Each row is a point on a landscape with many valleys, with its height.
From any point a ball takes the steepest step (drop divided by distance) to one of its 6 nearest points. It stops when none of these is lower. Distance is the straight distance between rows; heights are no part of it.
sivo: [ 14  -5   0  21 -14  -7  -8   0]  (h 7.04)
Fubu: [  5 -17  -6   5  10   0 -13  -7]  (h 4.70)
nives: [ 10 -10  -8  19  26 -12  -6 -15]  (h 5.62)
bara: [ -3 -19  -5  -2  12   4 -12 -12]  (h 3.61)
Tiz: [ 13  33  16 -11 -22  -8   2  14]  (h 1.13)
pevi: [-21  -4   0 -15  -3   8  18   0]  (h 3.71)
suluf: [  5 -14  -9   5   2   5 -10  -3]  (h 4.77)
parom: [  6   1  -8  12 -11   5   2   3]  (h 6.54)
fon: [ 16 -12   1  24   0 -20 -10  -5]  (h 6.59)
Befas: [  5  28   7  -6 -11  -1   7  17]  (h 2.81)
vafav: [-18 -13  -4 -12  -3  13  13 -10]  (h 4.46)
muram: [ 11  28  12 -15 -15   2   2  19]  (h 2.22)
buz: [-14  -6 -10  -8  -5  10   7  -1]  (h 2.84)
gupu: [ -7 -12 -11  -3  -4   8  -2  -5]  (h 1.22)
vafof: [ 15  -9  -3  30  11 -27  -5 -16]  (h 6.61)
bup: [  0 -15  -5   7  28  -6 -11 -18]  (h 5.78)
Ligan: [ 9 -8 -8 12 -5  2 -6  1]  (h 7.42)
kasuv: [  1 -18  -4   1  16  -1 -13 -12]  (h 4.25)
suna: [  1  -4 -11   7  -8   7  -1   3]  (h 5.33)
fili: [ 10  30   9   2 -18  -9  10  11]  (h 5.18)
Vizov: [-14  14  14 -29 -11  12   4  18]  (h 5.13)
bivo: [-13  10  -3 -10  -3   6  11  11]  (h 2.60)
daniv: [-16   1  -7  -9  -5   7  13   6]  (h 3.08)
zukar: [-19   5  18 -31  -8  13  10  13]  (h 3.60)
lim: [  5  11  -5  11 -16   3   8   6]  (h 4.15)
vila: [ -6 -20  -7  -6   2  11  -6 -11]  (h 2.73)
Zeva: [-22   1  12 -22  -2   8  16   9]  (h 4.31)
kat: [ 13 -11  -5  15  -1  -4  -9   0]  (h 6.77)
linu: [ 14 -10  -4  21  19 -16  -7 -13]  (h 6.27)
Bune: [ 0 20 -1 -1 -8  2 11 13]  (h 2.68)
ker: [-17  11   4 -21  -3   6  10  12]  (h 3.22)
bal: [ 11  29  13  -8 -16  -5   5  15]  (h 2.71)
Nal: [ -6 -15  -5   8  32  -4  -8 -24]  (h 6.26)
muko: [-14 -17   3   6  34  -1  -6 -30]  (h 5.02)
Zeti: [-5  7 -9  0 -6  7  9  6]  (h 3.29)
par: [ 14  32  14 -14 -19  -1   3  17]  (h 1.71)
gepel: [  4  24   5  -1 -11  -1  10  15]  (h 3.10)
fisi: [ 17 -12   0  20   1 -13  -9  -1]  (h 6.71)
gopa: [ -8 -22  -2  -7   6   8  -8 -15]  (h 3.17)
dubop: [-18  -3  -6 -11  -4  10  14   2]  (h 3.38)
vuzi: [ 10 -13  -5  13  17  -9 -12  -9]  (h 5.75)
kisak: [  0  23  11 -24 -13  10  -2  20]  (h 2.51)
Kos: [ -7 -21   2  -3  21   1 -12 -20]  (h 4.14)
kape: [  7  18   0  15 -21  -6   9   4]  (h 0.41)
puleb: [-18   6  23 -35 -14  18   8  13]  (h 1.58)
det: [ 11  -5  -5  17 -12  -1  -4   1]  (h 7.72)
Rovev: [  7 -14  -5  10  24  -7 -10 -13]  (h 5.73)
Gikas: [ 17 -11   1  25   6 -23  -9  -7]  (h 6.53)
Rog: [  4 -13  -9  13  30  -8  -8 -19]  (h 1.65)
pezof: [ -6  20   7 -17  -7   5   6  19]  (h 1.06)

For each start below, name the point where the ball stops.
det -> gupu
kasuv -> gupu
Kos -> gupu
pevi -> pezof
parom -> kape
Befas -> Tiz
dubop -> gupu
Zeva -> pezof
